The views of a scene show one set of named points, each view turned or mirrored, and shifted as a whole, with a little noise and some points left out.

Scene 1
View 1
(123): [ -7  -3 -16  11   1   4  -2  -1 -10  -7   8 -13  13  -5 -20 -25   8  -1
   4  -2]
(192): [ -6  -3 -12  13   7  11  -4 -11  -1  -5  -3   0   5  -7  -7 -15  -2   9
  -3  -5]
(62): [ -6  -2 -19  10   5  -6  -9 -10  -9 -11   3  -6   5 -11 -13 -22   4  -1
  -2  -1]
(37): [-15   8 -19  39  17  16 -11 -19   3  -9  15  14   3 -22   3  -7  -1  15
 -14   7]
(205): [ -3  -7 -18  10   8  -4 -15 -12  -5 -14  -1   2   7  -8  -9 -17  -1   4
  -3  -4]
(90): [ -6  -3 -10  -3 -11   1  15  10 -16   4   3 -35  13   1 -32 -39  15  -9
  16  -9]
(109): [-11  13 -24  14   2 -18  -4  -8 -13  -6  14 -16   0 -22 -15 -29  11 -10
  -2   8]
(121): [ -6 -11  -8  13   4  21  -2  -4  -2  -3  -2  -4  14   2 -14 -16   0  11
   3 -10]
(201): [ -7   1 -17  15   8   0  -9 -15  -4  -8   1   1   3 -14  -5 -16  -1   5
  -6   0]
(197): [-14 -14  -9  41   9  48  -3  10   0  -6  24  -1  35  12 -24 -14  11  17
   7  -6]
(65): [ -5  -4  -8  -9 -13   1  17   8 -16   7  -3 -36  10   1 -30 -38  12  -7
  16 -10]
(184): [ -6  -5 -16  16   8   4 -12 -10  -5 -11   5   0   9  -7 -10 -17   1   5
  -3  -2]
View 2
(62): [  4   1   4   1   5  -7 -10  -6   1 -12  -5  11   7 -10  -8   2   8  -5
  -4  17]
(184): [  5   7   3  -2   3  -5 -11   2   8 -14   1   9   4 -14  -4   6   7  -9
  -8  15]
(90): [ -9  -1   9  16 -24 -24  -1 -22 -17  11  -2  12   8   4 -12  11   5   7
  23  24]
(197): [  5  12   6   4 -31 -13 -10  25  24   2   9 -10 -17 -26   5  33   3 -22
   3  10]
(37): [ 23   2   8  -8   4   4 -14  16  19 -19  -5  -1  -8 -22   1  -4  17  -5
 -19   7]
(121): [  0  19   5   3 -15 -12 -11   4  13  -6  12  10   1  -9  -1  12   5  -1
  -2  18]
(192): [  7  14   5  -2  -3  -4 -13   3  12 -14   8  11   2  -9  -2   2  10   1
  -9  15]
(123): [  0   2   6   6  -8 -13  -8  -5  -2  -3  -4   8   4  -9  -8  10   6  -7
   5  17]
(65): [-10   4   9  16 -24 -25  -1 -24 -17  10   2  17   9   8 -13   9   4  11
  21  26]
(201): [ 10   6   5  -2   6  -3 -12   0   8 -17  -1  10   4 -12  -3  -3  12  -1
 -12  14]
View 3
(62): [  1   3 -29 -17  -1  -4   2   1 -21   0  -6  -2  -6  18   8  -3 -13  -1
   1   8]
(184): [  5  -1 -29 -10  -4  -8  -1   6 -18   4  -7   1  -2  16   8  -3 -10   2
   1  -4]
(123): [ -6   6 -22 -10   4 -10   1   0 -21  -3 -10   0  -2   9   8  -6  -7  -1
  14  10]
(197): [ -6  -9 -16  22  -2 -29  -6  14 -24  -2 -19   9  11   1   4  -8   6  11
  29 -29]
(121): [  5   9 -26  -1   6  -8  -3   8 -12   3 -16   0   8   3   7 -10  -4  -3
  11  -9]
(201): [  7   2 -32 -10  -3  -1  -2   7 -21   6  -7  -1  -4  23  10  -3 -13  -2
  -3  -1]
(205): [  7   1 -32 -18  -5  -5   0   5 -14   2  -4  -1  -4  13   8   1 -13   2
  -5   0]
(65): [-13  29 -15 -16  24  -2   2 -10 -16  -6 -18  -6   2  -4   6 -18  -6 -14
  27  32]
(192): [  9   6 -31  -5   0   0  -3   9 -15   7 -13  -1   2  16   8  -6 -10  -4
   0  -8]
(109): [-11   1 -25 -17   0  -2   5  -8 -36  -1  -2  -2 -14  34   9  -5 -17  -2
   6  27]
View 4
(192): [  6  16   7   9   8   9 -11  -4   1  -2   4  20 -16   5 -16 -10  -4   3
   7 -13]
(201): [  8  14   8   9   3   6 -11   3  -2   1   6  19 -22   4 -12   0  -2  -4
   7  -9]
(62): [ 13  10  11   9  -4   2  -8   0  -7  -4   3  23 -16   8  -9   7  -4  -1
   3  -7]
(123): [ 18   6  13  12  -4  -4  -6  -9  -1 -11  -1  26  -8   7  -6   4 -12   5
  -3  -9]
(197): [  9  -2   5  15  24 -22  -7 -32  18 -13  -3   8 -17   2   5 -24 -31   9
   5 -33]
(121): [  8  12   9  10  10   2  -9 -15   5  -9   1  23  -7   7 -14 -15 -11  12
   2 -17]
(205): [  5  11   9   4   2   4  -9   2  -9  -2   5  20 -17  13 -11   4  -1   4
   9 -13]
(65): [ 32   9  21  15 -18   4  -5 -17   0 -23  -8  44  17   5 -15   3 -13  18
 -20   3]
(90): [ 34   7  20  16 -17  -1  -4 -18   2 -24  -9  42  15   3 -11   5 -16  15
 -21   2]
(109): [ 27   7  13  16 -16  -1  -6   8  -4  -4  -1  26 -21  -1  -4  20  -6 -14
  -5   4]
(37): [  4  13   0  15  18   1 -12   3  10   9   7   5 -43  -6  -6 -11  -7 -19
  15 -17]

Which points are out of place in each view (at most two, in the order of its rows)? Write - if all are in place.
view 1: (197)
view 2: (37)
view 3: -
view 4: -

Scene 2
View 1
(179): [ 14 -13  12  -8  12  18 -18 -10  -5 -15   5   2   9  13 -21   8  -6  16
  -7 -13]
(117): [ 10   8 -11  -4   3   9  -6   0 -11  -4   2   3  11  16  -8   3  -3   0
 -15   0]
(228): [ -1   8 -23  -4 -24 -18  -9   3  19   5  -9   6  12 -18  -9  -8 -20 -31
 -34  -4]
(114): [  6  -3  -3  -6  -4   3 -15  -6   9  -5  -1   4  11  -2 -15  -4  -8  -8
 -20 -11]
(64): [  7   2  -2  -3   9  20 -17  -3  -4  -3   7   5  17   9 -12  -6   4  -4
 -25 -17]
(186): [  7   6 -13  -4  -7  -2 -10   1   1   0  -3   5  11   1  -9   0 -12 -11
 -25  -4]
(6): [  5  -2   3  -3   7  19 -20  -6   6  -3   5   5  17   1 -15 -13   3 -10
 -27 -23]
(140): [  5  10 -16  -5  -7  -2   1  -3   3  -1  -2   4   6   4  -7  -3  -8 -12
 -12   4]
(35): [  8   4 -12  -8  -7  -6  -1  -5   3  -5  -3   2   3   5 -10   3 -12  -5
  -6   7]
(133): [  7   3 -16  -7 -15 -15  -7   1   4  -3  -8   3   7  -3 -10   5 -21 -10
 -18   4]
(31): [ 12   5   2  -3  18  29 -10  -6 -15  -7  11   4  13  23 -10  -2  11   9
 -10  -9]
(173): [ 11   7  -9  -4   7  14 -10   1 -15  -3   5   4  14  17  -7   3   1   1
 -18  -4]
(49): [  0   6  -8  -3  -5   6  -9  -6  15   1   0   6  14  -7 -11 -17   0 -23
 -26 -14]
(80): [  3  12  -5   1   9  25 -13  -1  -2   4   9   6  22   7  -7 -18  14 -16
 -33 -22]
(256): [ 13  18 -25  -2   1   3  -5  11 -28   2   1   3  13  25  -1  13  -7   3
 -21  12]
(67): [  7  -4   5  -6   6  15 -15  -9   4  -7   3   4  11   5 -16  -5  -1  -1
 -16 -15]
View 2
(173): [  3   3  -8   5  -2  -2   3   2  -8 -15   5   8  -4  -4  16  -7  -3  26
   4 -11]
(140): [ -8  26   1   8  -8   1   9  -8   1  -6  -8  -3 -14  -3   1   7  -8  24
   9 -10]
(133): [-12  30  -8  -6 -11  -1   6  -8   4 -14  -1   0 -19  -6  -7  13 -14   8
   8 -18]
(64): [ -3  -9 -12   3  -9  -5  -3  -2  -5 -18   2   0  -3   1  16 -12  -9  15
  -6  -8]
(31): [  8 -11 -13   9   3  -7   5  -3 -12 -11  -2  11   6   0  28 -21  -5  27
   4  -6]
(256): [  2  25   1   5  -1   5   6   6  -8 -14  12  10  -9  -9   9  10   1  37
  12 -16]
(186): [-10  16  -6   0 -12  -1   0  -3   2 -17   1  -1 -14  -3   1   6 -11  14
   2 -14]
(35): [ -6  29  -8  -1  -3  -4  12  -9  -1  -9  -5   4 -14  -6   1   8 -11  16
  15 -16]
(67): [ -4  -5 -18   0  -8 -10   2 -10  -4 -14  -8   2  -3   1  13 -14 -14   6
  -2  -9]
(49): [-19   2  -4   6 -21  -2  -6 -10   5 -13 -10 -14 -13   4   0  -4 -15   8
 -11  -6]
(179): [  9  -4 -28  -8   4 -17  10 -11 -12 -14  -4  14   2  -4  21 -17 -15   4
  10 -15]
(80): [-11 -17  -2  12 -17   0 -11   0  -1 -17  -1  -8  -3   6  16 -15  -6  21
 -17  -1]
(228): [-29  27   0  -3 -27   3  -6  -7  13 -18  -4 -16 -27   0 -17  18 -18   2
  -7 -13]
(117): [  1  10  -7   4  -2  -3   6  -2  -7 -12   2   7  -6  -4  13  -3  -5  24
   6 -12]
View 3
(31): [ -3  21 -19 -23 -21   3  -7   3 -20   2   3  -9   9   5 -18  -8  -9 -18
  -3  -7]
(173): [  2  23 -10  -5 -18   3  -3   4 -15   2   4   7  10  -1 -19  -2  -3  -8
   0  -6]
(133): [ 21  14   8  25  -3  14  -2   5 -14  -7   6  18   7   0 -13  11   9  14
  -5  -2]
(117): [  5  23  -9   0 -17   8  -3   3 -17   2   4   7   9  -2 -15   1  -2  -4
  -2  -6]
(140): [  8  17   1  12 -15  17  -8  -4 -10  -2   6  17   5  -6 -10  10  -3  13
 -10  -6]
(67): [ 11   8  -7  -8  -6   2 -12   5 -16 -10   7  -8   6  16 -22  -1   3  -4
  -7  -1]
(179): [ 18  15 -14 -14  -2   8  -3  12 -34  -5   2 -17   8  17 -16  -4   3 -19
  -3  -4]
(228): [ 19   3  18  33   0   2 -14   1   8 -17  13  27   2   4 -24  13  14  29
  -8   2]
(80): [ -8   7  -6 -15 -18 -17 -22  -2  10 -10  13   3   5  14 -37  -6  -3   1
  -5   0]
(256): [  1  35  -9  11 -25   9   7   4 -15  12   1  25  14 -17 -13   0  -4  -6
   6 -10]
(6): [  6   5  -5 -11  -7  -9 -16   4  -5 -13  11  -3   5  20 -31  -4   3  -3
  -5   1]
(35): [ 17  14   1  11  -8  19  -6   1 -20  -3   4   9   6  -2  -7  10   1   9
 -10  -6]
(114): [ 16   7   1   4  -2   2 -10   5 -13 -12   9   0   5  13 -22   3   7   4
  -7   0]
(64): [  3  13  -8  -9 -12  -6 -10   4  -8  -6   8   0   7  11 -28  -5   1  -7
  -2  -2]
(186): [ 12  14   3  14  -8   3  -6   4  -8  -6   8  15   7   2 -20   3   6   7
  -3  -3]
View 4
(6): [ -2  -4 -19  -2  13   7  12 -16   0   4   7  -4  -9  -6  -4  18   0  23
 -19   6]
(256): [ -2  -5   0 -26 -11  13   3   2  23   5  19 -13  13 -21  14 -12   1  -1
   1 -21]
(80): [  7 -12 -23   6   9   2   8 -21   1   1  19  -7 -10  -8  -1   9 -10  22
 -11  -8]
(173): [  2  -4  -8 -16   1  14  11  -5  15   6  19  -9   0 -10   5   1   2   6
  -7  -5]
(64): [  3  -5 -17  -7   9  11  12 -14   7   4  15  -6  -4  -7  -1   9   1  15
 -13   0]
(117): [ -8  -1   0 -20  -5  10   7   1  16   7  12 -10   2 -13   9   3   5   5
  -9  -4]
(140): [-18  -2   5 -14 -15  -5   2   7  15   4  11 -12  -5 -18  16   8  -4  11
 -12  -7]
(31): [ 14  -6 -14 -10   7  24  18  -8  16  10  29  -7 -11   3   6   4   6   2
  -9   4]
(114): [-14   2  -7 -11   4   4  10  -6   5   4   0  -6  -4 -12   1  18   5  18
 -19   8]
(228): [-35   1   0  -9  -9 -22  -5  -2  -2  -4 -17  -9   5 -32   4  19 -10  31
 -19  -9]
(67): [ -4   0 -12 -10   8  11  15  -9   7   7   9  -6  -9  -5   0  17   6  15
 -19  13]
(49): [-15  -4 -10   1   1 -10   4  -9   0   1   2  -8 -10 -15   2  20  -8  26
 -20   0]
(186): [-16  -1  -3 -15  -3  -1   4  -3   7   4   1  -9   4 -21   4   9   0  17
 -13  -5]
(35): [-21   4   6 -20 -10   1   7   9  15   6   5 -10  -5 -15  13  11   4   8
 -14   4]
(179): [  1   5  -8 -20  12  28  23  -5  14  13  11  -4  -4   1  -1  14  20   5
 -18  21]

Which points are out of place in each view (at most two, in the order of its rows)? Write - if all are in place.
view 1: (140)
view 2: (256), (35)
view 3: (80)
view 4: (117)
